Each scene shows the same named points in several views. A view is turned or mirrored, shifted and resized as a whole, has a little noise and may leave points out.
In the rows, 128 means zero.

Scene 1
View 1
q_540: [133  95 159 104 106 114 155 111 141 101 127 136 102  69 156  86 145 158
  94 103 125 151 109]
q_49: [157 115 138 105 120 131 189 107 106 110 109  79 110  82 141  98  88 105
 108 117 156 136  65]
q_789: [158 131 118 174 101 149 184 121 142  93  97 121 136 105 207  89  83 143
 101  95 133 105  26]
q_352: [155  71 151 106  91 109 182 113 139  91 142  92 115  36 123  82 152 116
  72 112 130 153  96]
q_390: [162 121 147  94 132 126 180  98 101 116 101  75 105  82 145 107  86 105
 107 114 153 133  67]
q_953: [153 134 159  91 146 130 162  89  98 121  82 113 101 102 188 110  82 143
 123  98 147 126  82]
q_418: [102 113 138 110 113 133 154 124 147 122 134 161 101 117 141  75 119 167
 122 121 142 168 105]
q_8: [155  81 163  90 109 109 173 103 119  97 124  95 106  43 144  90 144 125
  85 100 132 146 105]
q_396: [171 119 163  96 132 116 164  89 103 104  90  97 101  69 185 107 108 138
  95  90 133 123  82]
q_322: [168 117 144  82 131 114 170  96  99 109 117  53  93  68 106 107  99  94
  86 131 156 148  74]
q_270: [152 147 128 112 131 121 136 106 117 115 120  93  89 101 123 108  91 130
  80 136 141 147  62]
q_326: [153 111 124 122 102 111 155 118 134  97 152  75  99  62  83  93 127 105
  55 143 138 159  68]
q_830: [116 163 146  71 157 106  86 106 120 133 132 137  51 131  99 115 102 166
  99 153 137 185 110]
q_243: [125 100 163  79 123 115 149 109 129 114 126 130  90  84 136  89 134 149
 106 114 137 167 121]
q_891: [161 143 148 113 139 142 180  94 103 114  71 114 116 113 217 108  68 144
 131  89 144 107  57]
q_880: [162 153 139 129 128 105 112 102 125 101 116 111  85  89 157 117 112 158
  61 124 118 139  63]
View 2
q_8: [153 186 113  99 172  91 133  71 160 124 164 129 118 107  64  74 107 181
 159 143  72  65 121]
q_270: [140 128  76 131  60  82 126 131 187 122 132 159  98 109 109  76 106 158
 153 139  56 106  76]
q_326: [121 189 101 141 118  67 105 127 194 119 168 195  71  80  94  64  96 165
 116 158  27  87 120]
q_418: [158  94 111 154 122  93 140 106 131 142 142 134  85  99  81 149 119 180
 182 166 109 157 152]
q_396: [156 153  92  76 124  85 133  75 169 129 122  99 136 134  82  61 131 164
 183 115  93  64  55]
q_352: [140 207 126 110 195  75 117  83 172 124 176 150  91  94  69  70 111 181
 140 155  65  63 135]
q_880: [123 124 100 159  85  64 109 112 185  90 138 142 102 117 106  61 141 184
 179  85  87 106  63]
q_540: [150 145 123 136 163  89 129  78 146 120 162 125 100 108  66  99 129 199
 180 131 106 106 130]
q_953: [168 101  74  72  75  84 137 109 165 141  88  87 131 141 100  83 131 143
 196 129 107  98  39]
q_789: [150 126 122  75 130   0  79 141 188 160  94 100  66 124 120 107 178 133
 177 149 146 107  49]
q_891: [174 101  81  50  93  68 122 113 167 159  78  70 128 150 107  92 146 129
 202 136 130  97  27]
q_322: [145 183  70  87  94 104 132 109 185 132 142 161 120 106  90  50  74 148
 130 162  16  54  88]
q_49: [159 149  88  64 113  70 119 126 174 167 116 129  95 111 103  94 107 130
 150 184  77  91  89]
q_830: [145  67  63 204  22 146 169 106 143  88 148 171 118 105  88 102  82 199
 179 115  51 163 124]
View 3
q_49: [158  87 188 116 124 104  78 158 103 118 166  88 162 133 107 131 170 122
 138 118 162 110  82]
q_789: [144  64 121 103 137  94  82 128  64 119 137 148 162 177 146  76 127 143
 100 150 163 116  68]
q_322: [158 105 218 130 118  99 101 171 122 115 174  53 136 123  91 145 180 124
 173 107 152 105  87]
q_352: [156 101 187 115  60  64 125 179 112 151 202 122 150 100 111 116 151 128
 181 131 123 140 117]
q_270: [137 109 171 118 151 123 101 135 124 119 149  74  94 137 108 132 169 147
 155 134 154 121  81]
q_418: [139 101 119  76 108 134  69 134 145 185 163 141 103  93 120 149 179 140
 119 144 154 168 111]
q_880: [118 100 163 103 144 107 140 129 123 121 143 109  72 154 113 114 147 171
 147 142 132 115  97]
q_396: [140  67 196  86 119  95 120 156 115 112 153 120 139 147 106 126 152 157
 114 100 133  82 120]
q_390: [156  83 198 112 129 108  88 160 113 113 155  83 151 136  99 140 175 127
 130 102 158  93  91]
q_8: [150  89 198 102  72  77 120 175 129 141 190 123 145 108 101 130 162 137
 154 119 126 118 126]
q_830: [119 128 158  88 152 162  99 124 185 163 145  77  18  98  95 183 206 166
 149 129 146 143 110]
q_326: [150 130 180 146 100  89 116 161 109 135 188  74 116 117 107 121 158 123
 208 148 141 148  81]
q_953: [137  64 172  80 159 124  90 134 116 112 128 111 130 158 110 138 168 153
  82 102 159  82  98]
q_243: [139  97 167  80  89 111 103 153 154 171 176 125 104  91 101 157 182 149
 136 119 134 139 132]
q_540: [136  91 156  83  80  96 115 155 133 162 176 149 115 106 115 129 158 153
 134 133 125 139 129]
View 4
q_8: [134 133 151 140  55 143  95 106 142 141 136 119  75 137 133 145 192 129
  96  96 111  78 110]
q_891: [108  75 120 186 140  55  94 116 117  57 138 113  86  19 100 128  96  99
 118 109  64  40 130]
q_830: [185 133  75 174 138 139 123  97  78 118 228 213  73 130 181  70 130  85
 141 114 170 155 227]
q_322: [170  87 125 124  58 102 125 116 176 157 156 109  70 136 130  88 167  96
 148  71 138  41 160]
q_953: [126  81 111 178 140  71 108 119 119  78 155 126  81  40 118 112 110 101
 126 101  83  55 147]
q_880: [161  99 113 138 150 149 128  90 135  98 166 125  61  75 127 124 147 157
 164 131 112 121 179]
q_540: [127 144 135 156  88 159  79  87  98 108 144 148  75 134 135 158 169 139
  97 118 111 125 122]
q_270: [171  82 103 132 111 118 115  92 149 112 167 134  66 105 118  99 121 107
 178 103 134  94 189]
q_352: [140 131 159 117  29 168  84  90 150 146 122 114  67 170 116 161 195 141
 115  98 119  93 107]
q_418: [122 141 120 168  90 135  48  75  64  80 155 193  77 144 114 147 100  88
 120 111 128 150 154]
q_390: [145  78 124 147  76  84 111 116 156 124 144 111  76  92 114 105 136  91
 135  83 108  34 144]
q_326: [176  99 128  91  45 158 108  76 178 148 145 121  55 171 111 121 162 126
 185  95 145 106 172]
q_789: [106  66 139 130 114 104  68  73 135  40  97 100  69  44  50 182  77 130
 168 126  59  92 126]
q_49: [139  79 132 141  65  88  91 106 155 117 135 113  77 109 104 119 130  83
 145  79 114  45 140]
q_396: [138  95 134 154 120 120 129 119 149 112 139  89  74  59 127 131 179 148
 114 113  80  49 118]
q_243: [138 150 127 170  82 144  87 102  92 123 165 173  82 145 150 129 162 107
  90 105 132 118 143]
View 5
q_891: [151 178  99 118 122  43  94 169 122  63  90  41 161 155 110 121 114  77
 104 150 111  96 182]
q_322: [129 164  92 171 143 139 101 165 108  33 134 149 136 122  69  90 130  90
 138 175 108  99 150]
q_326: [118 120 133 169 133 171 115 148 132  52 131 160 115 122  78 104 125 104
 132 196 117 111 110]
q_830: [119 150 145 117 159 172 126 113 151 100 152 123 158 139 128  46 145  51
 172  99 157 139 185]
q_418: [106 140 138  85 154 144 105 138 148 117 112 115 177 160 136 130 134 103
 131 139 143 138 147]
q_880: [144 135 128 128 108 126 145 132 155  75 118  84  97 137 108  79 117  72
 129 149 129 112 143]
q_396: [146 172  68 118 125  95 122 176 120  62 109  95 119 144  96 107 118  99
 116 159 114  99 157]
q_243: [120 158  89  85 152 153 121 153 132 100 124 142 145 148 118 107 132 109
 137 141 137 129 151]
q_352: [120 140  81 118 135 165 123 171 123  72 113 164 108 138  91 138 120 142
 109 197 116 113 103]
q_49: [127 159 106 153 138 109  86 171 113  49 113 116 156 135  84 121 127 100
 120 181 108  95 149]
q_953: [147 177  98 123 125  69 101 162 123  64 108  58 156 149 108 101 120  74
 119 139 116 101 182]
q_270: [130 141 140 159 131 129 110 139 136  59 129 105 140 130  93  85 127  69
 139 158 121 109 155]
q_390: [133 169  93 153 140 106  95 173 111  43 117 114 150 133  80 107 123  88
 124 170 110  95 160]

Which points are out of place in each view (at most two, in the order of its rows)? Write - if all are in place.
view 1 | q_953
view 2 | q_49
view 3 | -
view 4 | q_396
view 5 | -

Scene 2
View 1
q_749: [120 130 150 133 108 113  92 110 145 162 130 119 135 110 123  99 110 123
 126 115 165 109 135]
q_949: [119 113 148 158 133 122 123 113 125 161 116 141 138 134 111 130 153 128
 113 111 134  97 113]
q_692: [107 150 152 126 115 122  98 104 149 154 119 115 140 105 120 122 109 132
 122 106 158 100 125]
q_170: [116 128 147 138 121 119 108 109 140 154 118 122 138 112 119 114 121 132
 117 108 152 101 119]
q_493: [107 141 154 138 122 121 105 111 140 158 114 125 141 112 120 133 131 125
 113 103 149  96 117]
q_156: [106 147 156 125 115 117  91 110 147 163 120 118 135 109 127 118 121 123
 123 109 159 101 128]
q_335: [124  96 136 164 140 125 138 111 125 150 111 139 142 132 107 122 146 139
 106 108 130  95 103]
q_235: [112 143 157 131 116 123  98 104 139 161 134 134 128 128 113 120 128 128
 134 120 145 109 144]
q_197: [131  86 135 187 118 111 134 120 127 156 108 133 153 120 106 130 137 120
  96 106 149  96  93]
q_256: [101 164 158 109 126 131  95  97 144 154 126 127 129 118 118 127 119 139
 136 111 141 102 141]
q_524: [129  95 140 171 112 105 114 127 135 163 113 123 148 112 121 110 132 112
 101 107 164 101 103]
q_521: [129  98 136 177 114 115 131 114 131 149 111 126 153 113 103 129 120 129
 103 105 152  98 101]
q_467: [114 129 151 157 121 128 125 102 128 153 124 143 140 130  97 148 134 133
 121 111 132 103 125]
q_726: [110 135 147 143 130 129 124 102 133 148 112 130 142 118 106 143 127 141
 117 104 137  97 114]
q_167: [129 117 143 162 101 121 119 103 134 149 132 126 143 115  97 120  97 134
 126 115 156 113 131]
q_488: [122 107 145 159 127 116 117 117 128 164 120 138 137 131 115 117 151 123
 112 113 140 100 116]
q_359: [119 137 152 117 114 116  86 106 149 159 134 117 126 112 128  83 106 130
 133 119 163 111 143]
q_240: [118 123 137 135 128 126 122 101 142 139 112 115 141 107 113 106  98 152
 114 105 152 100 109]
q_424: [110 145 148 116 136 137 114  93 140 145 126 130 128 126 110 118 119 154
 133 113 131 103 135]
q_119: [104 152 160 130 128 135 107  98 130 159 135 148 124 143 103 141 146 135
 140 120 123 107 149]
q_451: [135  81 145 170 133 113 118 125 120 172 131 153 129 152 117  97 175 114
 114 126 134 106 124]
q_470: [105 128 151 151 133 113 110 124 135 169  96 131 146 117 128 146 165 109
  96  97 144  84  95]
View 2
q_240: [ 74 153 122 135 114 106 113 192 116 130 147 107 120 128 136 182 133 102
 141 111  91  85  95]
q_156: [121 119 141 134 117  87 145 174 113 115 127  96 106  95 113 163 144 113
 127 139  85 107 111]
q_451: [119 106 122 147 132 145 122 146 110  35 161 116 118 125 154  91 137  53
 147 106 150  84 149]
q_359: [101 111 139 127 120  69 147 167  97 113 136 111 102  79 106 168 119  88
 115 138  82  64 105]
q_692: [108 136 139 134 117  82 140 174 113 125 130  93 110 104 118 177 141 120
 132 136  84 108 101]
q_726: [103 152 124 145 119 113 124 165 128 106 148  80 119 136 147 170 146 125
 154 116 112 123 110]
q_488: [117 125 129 141 125 134 124 164 114  72 147 104 120 129 146 122 149  84
 149 113 125 106 130]
q_197: [103 158 147 131 123 164 102 196 115  82 132 121 130 169 153 118 164  75
 172 113 125 114 117]
q_521: [ 96 169 150 127 122 144 107 197 113  94 135 118 127 162 148 135 157  83
 167 118 117 108 103]
q_749: [107 124 151 126 120  85 143 174  97 107 131 112 106  95 110 156 133  89
 127 138  90  78 104]
q_167: [ 82 173 170 117 134  97 134 161  92  90 142 105 115 144 133 155 129  84
 162 140 121  80  85]
q_424: [ 92 135 108 149 121  78 135 145 121 108 167  75 110 108 141 189 119 124
 134 114 105  94 108]
q_524: [112 133 150 126 120 144 114 204 107  90 120 131 123 137 131 117 160  67
 149 124 106  98 118]
q_335: [ 94 144 109 146 123 149 100 168 126  80 161 103 127 152 165 137 147  90
 161  93 133 107 127]
q_170: [104 133 132 136 118 105 127 178 112 108 137 103 113 115 129 159 142 101
 138 121  97  98 110]
q_493: [122 142 139 138 118 106 136 171 122 109 130  85 114 122 132 165 153 125
 144 131  98 129 111]
View 3
q_488: [118 158 116 129 146 123 136 118 106  81 121 131 107 159 164 144 114  78
 169  98 122 144 132]
q_521: [114 153 146  82 139 141 121 139 121  50 135 137  91 161 143 135 121 121
 144  76 101 136 146]
q_359: [143 155 119 190 138 156 121  98 169 161 146 140 100 135 143 152 120 147
 148 129 117 183 102]
q_197: [110 151 129  72 145 136 131 138 107  30 126 128  93 162 157 124 113  94
 148  71 104 132 149]
q_167: [123 159 151 116 123 148 101 128 146 106 112 139 105 174 132 153 140 149
 146 112  97 157 138]
q_949: [104 161 138 127 134 115 135 127  86  78 123 138 109 168 168 160 123  79
 171  88 128 127 143]
q_749: [141 158 122 162 149 149 115 106 162 135 142 140 102 141 134 145 119 144
 155 124 111 177 115]
q_240: [120 150 166 148 114 147 126 124 133 113 172 150  87 142 149 156 129 155
 135  76 116 135 134]
q_170: [127 158 137 150 146 140 124 116 129 110 156 148  99 141 143 154 122 129
 161 100 120 151 127]
q_451: [114 146  90 125 126 116 149 109 100  76  76 105 118 173 201 122  97  35
 162 105 125 154 119]
q_424: [117 167 158 190 116 124 123 116 109 152 146 158 112 159 153 192 138 130
 172 105 140 137 133]
q_470: [116 176 108 123 204 119 144 125  88  55 174 155 104 134 141 146 101  75
 205  86 134 135 136]
q_156: [135 172 124 170 173 143 121 112 141 129 165 156 105 135 125 161 121 137
 181 121 125 166 119]
q_235: [125 171 124 174 147 128 115 109 131 143 120 146 120 162 140 177 131 116
 186 134 128 163 124]
q_119: [109 181 138 181 137 102 115 113  95 147 107 153 134 182 151 204 143  90
 210 133 143 143 135]
q_467: [109 175 150 125 147 119 110 131 103  95 113 154 118 179 131 180 142 112
 187 109 119 138 148]
q_335: [102 152 143 117 118 118 141 131  83  67 128 136 102 165 180 149 117  80
 153  68 129 116 145]
q_493: [122 173 131 148 170 131 123 123 115 100 161 157 106 145 133 167 123 120
 186 105 127 148 133]
q_256: [125 181 143 199 152 128 116 109 123 161 154 166 116 150 132 198 138 138
 194 126 138 154 127]
View 4
q_726: [ 99 116 115 143 132 143 138 104 113 163 156 131 150 143 147 119 143 176
  94 147 134  96 146]
q_451: [119 147 132 142 139 124 115 114  76 115 144 115 166  86 170 144 154  97
  83 163 130 156 158]
q_119: [127 115 134 150 107 158 134 113 115 153 135 145 158 146 127 126 150 141
  81 167 170 112 100]
q_488: [102 126 120 146 140 127 126 115  90 143 151 127 157 113 160 133 143 134
  88 153 128 131 158]
q_521: [ 80 122 101 152 166 127 144 105  90 145 148 116 136 115 170 117 137 167
 109 151 102 115 181]
q_256: [114 102 138 142 116 138 134 133 143 176 137 157 146 155 111 118 121 161
  71 140 159  96 120]
q_493: [ 92 100 114 146 134 127 130 124 112 171 156 151 152 141 139 124 127 160
  80 141 135 112 151]
q_359: [110 110 149 149 145 114 133 161 151 161 115 149 126 121 106 117  97 136
  63 132 137 115 147]
q_170: [ 97 115 125 142 144 122 134 131 123 162 142 137 142 128 137 120 119 158
  80 136 127 111 160]
q_197: [ 79 127  98 150 164 124 139 102  74 139 159 113 148 108 180 128 143 155
 108 152  98 128 187]
q_156: [ 94  95 124 147 136 119 132 143 127 175 139 162 142 138 120 123 110 151
  69 135 139 113 146]
q_240: [101 128 132 137 149 128 142 125 142 161 141 118 129 128 136 112 115 184
  91 126 117  87 172]
q_467: [106 117 113 154 133 152 142 100 100 149 144 130 148 136 150 119 152 161
 103 165 139 108 134]
q_692: [ 96  96 125 147 138 125 137 137 135 176 140 153 137 144 122 116 110 166
  76 135 135 101 149]
q_524: [ 79 116 108 150 167 107 133 127  88 148 148 132 144 102 163 126 124 141
  89 141 102 139 188]
q_749: [ 98 106 133 152 150 116 136 153 132 160 121 151 130 124 117 116 105 140
  71 139 128 121 154]
q_235: [113 107 134 153 131 138 136 135 122 156 125 152 144 134 121 121 127 137
  77 156 153 120 126]
q_470: [ 81  99  97 138 127 118 114 112  78 174 189 153 178 135 169 142 140 150
  81 135 127 130 167]
q_949: [110 133 118 142 130 138 130 100  93 142 157 117 159 121 165 131 153 149
  97 154 132 116 155]
q_424: [123 128 145 138 115 147 135 121 145 160 136 129 145 143 124 117 132 166
  84 142 150  89 129]

Which points are out of place in each view (at most two, in the order of its rows)? Write - if all are in place.
view 1 | q_949
view 2 | q_167, q_493
view 3 | q_467
view 4 | -

Scene 3
View 1
q_937: [125  94 132 127 140 105 116 122 139 127 116 117 131 131 136 116 128 119
 136 140 152  93 138]
q_438: [151  96 138  88 124 138 177 133  81 134 138 129  93 192 129 135 161  77
 128 135 116 171  89]
q_98: [134  95 144 122 154 144 156  97  89 146 138 149 120 153 138 113 164 129
 140 111 117 132  93]
q_260: [145 107 134  89 119 136 166 137 112 142 124 129  94 171 113 144 151  86
 137 143 121 160 110]
q_310: [125  85 129 114 125  83 125 122 125 116 107 102 123 144 133 115 118 104
 133 163 161 113 127]
q_559: [129  98 139 133 152 135 136 102 119 146 126 143 128 132 132 114 150 137
 143 114 127 112 113]
q_740: [117 107 139 131 156 184 150  95 128 151 123 181 124 135 115 134 189 166
 130  80 106 100  89]
q_841: [122  95 135 114 142 144 159 102 105 142 122 152 113 154 119 127 163 136
 134 115 122 131  88]
q_51: [139  90 139 112 139 112 150 116  97 133 130 113 116 155 141 111 136  99
 141 141 139 138 113]
q_23: [130  78 128  84 100  70 158 130  97 108 108  89 103 179 124 131 117  72
 127 187 164 152 103]
q_286: [138 104 130 111 120  90 126 126 140 137 111 102 115 127 122 124 110 102
 148 166 149 126 147]
q_161: [126 101 126 101 114 104 144 123 137 134 104 117 108 138 109 136 126 113
 141 159 144 126 122]
q_176: [125  92 129 129 134  97 107 128 148 119 110 108 134 132 137 119 121 115
 133 148 159  85 144]
q_646: [145 106 142  99 136 149 174 114  96 154 136 143 101 161 120 132 161 105
 143 124 108 164  97]
q_840: [139 112 142 126 155 156 149 101 117 160 132 158 120 132 123 121 161 140
 148 103 110 127 111]
q_478: [115  83 134 127 139 109 127 108 121 121 111 126 133 141 133 116 138 132
 130 135 153  96 112]
View 2
q_176: [156  87 142 149 185 153 150 122 126 171 128 152 130 107 149 139 147  77
 134 106 181 102 145]
q_23: [135  96 106 125 159 195 144 118 108 162 135  95 148  81 154 203 198 106
 104  93 116 122  71]
q_51: [152 116 127 135 134 166 145 108 148 133 134 123 138 107 129 171 168 118
 142 123 140 145 117]
q_840: [142 160 142 135 117 125 139 106 153 133 132 157 123 122  99 119 122 131
 164 135 151 144 144]
q_438: [138 151 119 114 122 164 108 111 139 130 112  98 127  96  99 197 173 150
 139 119  84 161  96]
q_559: [144 141 150 133 127 134 133  98 153 138 133 150 122 145 117 129 141 106
 159 129 167 139 147]
q_937: [152 101 145 143 167 149 147 115 133 159 132 151 128 115 142 138 146  85
 139 111 175 114 146]
q_478: [146 115 149 136 152 149 133 101 136 157 134 140 124 140 141 138 161  76
 139 112 173 120 132]
q_646: [133 167 129 116 105 145 125 107 145 126 124 122 127 107  92 161 149 152
 152 126 109 163 110]
q_841: [133 156 145 121 111 145 129  90 149 132 135 131 125 149 116 145 160 112
 151 124 147 150 121]
q_310: [148  88 128 142 167 170 153 115 124 165 138 132 140 104 157 159 170  87
 123 103 164 112 120]
q_286: [142 101 118 144 163 157 170 130 120 169 139 151 146  71 148 143 144 108
 125 107 159 109 120]
q_98: [147 155 143 127 108 143 125  90 161 118 133 131 121 147 103 149 154 123
 161 135 144 160 132]
View 3
q_260: [166 201 165 129 169 127  75  66 134 130 144  80 143 147 189 123  96 128
 158  73 118 190 116]
q_740: [212 175  77 113 114 119 166  97 113  74  93 185 174 122 191 134  77 135
  95  48 198 120 125]
q_23: [133 197 249 168 182 128  54  99 121 203 167  64 150 104 141 105 130 143
 148 122  28 178  81]
q_51: [162 186 154 161 158 116 121  65  97 160 136 113 168  99 155  81 144 137
 147 108  56 180  95]
q_286: [123 185 179 171 180 117 109 123  69 156 116  87 136  97 119  47 135  97
 113  52  75 193 102]
q_937: [133 169 152 175 143 122 144 115  62 141  91 133 153  81 122  67 154 129
  92  71 102 173 106]
q_98: [221 186 100 127 134 107 151  64 120 113 131 161 182 116 187 115  89 139
 138  91 114 135 104]
q_840: [197 181  83 127 147 106 155  85 103  94 111 143 164 123 173  85  91 108
 123  37 145 161 121]
q_176: [112 162 165 183 144 128 139 123  49 148  83 127 148  75 109  55 165 128
  82  72  96 180 109]
q_559: [191 173 103 143 134 112 161  94  95 115 104 163 168 100 161  93 111 131
 110  68 127 143 110]
q_438: [189 203 162 123 163 126  76  25 159 141 168  86 160 148 212 149  97 151
 183 111  95 181 109]
q_841: [204 188 128 127 140 114 133  99 128 122 125 150 176 116 180 134  82 141
 123  79 133 121 104]
q_310: [143 172 178 175 160 114 128 122  72 168 125 116 157  80 118  62 143 122
 103  81  59 168  86]
q_161: [138 188 184 156 167 123  96 137  95 153 126  97 139 103 134  88 110 114
 107  53 102 165 102]
View 4
q_438: [120 136 118 120 124 119 109 127  58 142 121  27 125 131 104 131 219  63
  80 100  82 119 152]
q_937: [168 151 154  76 119  63 122 129 126 173 107 160 143  87 167 108 159 128
 143 136 130 106 120]
q_98: [166 134 158 112  98 155 105  92 100 146 121  87 123 115 124 100 171  98
 113 157  92 162 132]
q_23: [165 145  88  74 143  31 118 172  75 172 102 110 149 140 146 157 200  46
  61  79  71  51 139]
q_646: [130 132 134 109 107 150 115  98  79 137 126  55 146 107 115 124 187  88
 104 107  82 148 154]
q_51: [171 135 139 106 112  83 101 129  89 156 102 107 135 129 143 122 179  99
  96 115  96 119 125]
q_161: [150 150 114  54 123  78 133 131 107 168 114 140 172  84 157 136 168  95
 119  97  89  91 150]
q_286: [160 145 125  68 119  43 118 137 106 160  96 160 177  87 171 143 160 127
 123  76 107  91 134]
q_260: [111 141 116  94 125 113 124 125  74 145 124  64 151 101 119 134 196  86
 102  86  89 110 164]
q_840: [143 139 162 101  91 149 115  81 110 137 121 108 155  76 136 106 159 133
 146 127 108 166 142]
q_478: [184 150 148  73 121  85 127 127 126 177 117 151 131  97 163 101 162  99
 131 161 110 109 119]
q_841: [157 139 142  83 109 157 127  98 108 160 131  93 132  98 132 106 167  82
 119 156  82 149 144]
q_310: [182 149 130  72 123  35 121 152 111 178  97 160 148 111 166 126 170 101
 111 120 106  79 120]
q_740: [133 145 171  85 102 197 136  69 130 152 150  94 130  61 127  78 160 117
 165 187 109 184 149]

Which points are out of place in each view (at most two, in the order of its rows)? Write - if all are in place.
view 1 | q_740, q_840
view 2 | q_841
view 3 | q_51, q_310
view 4 | -
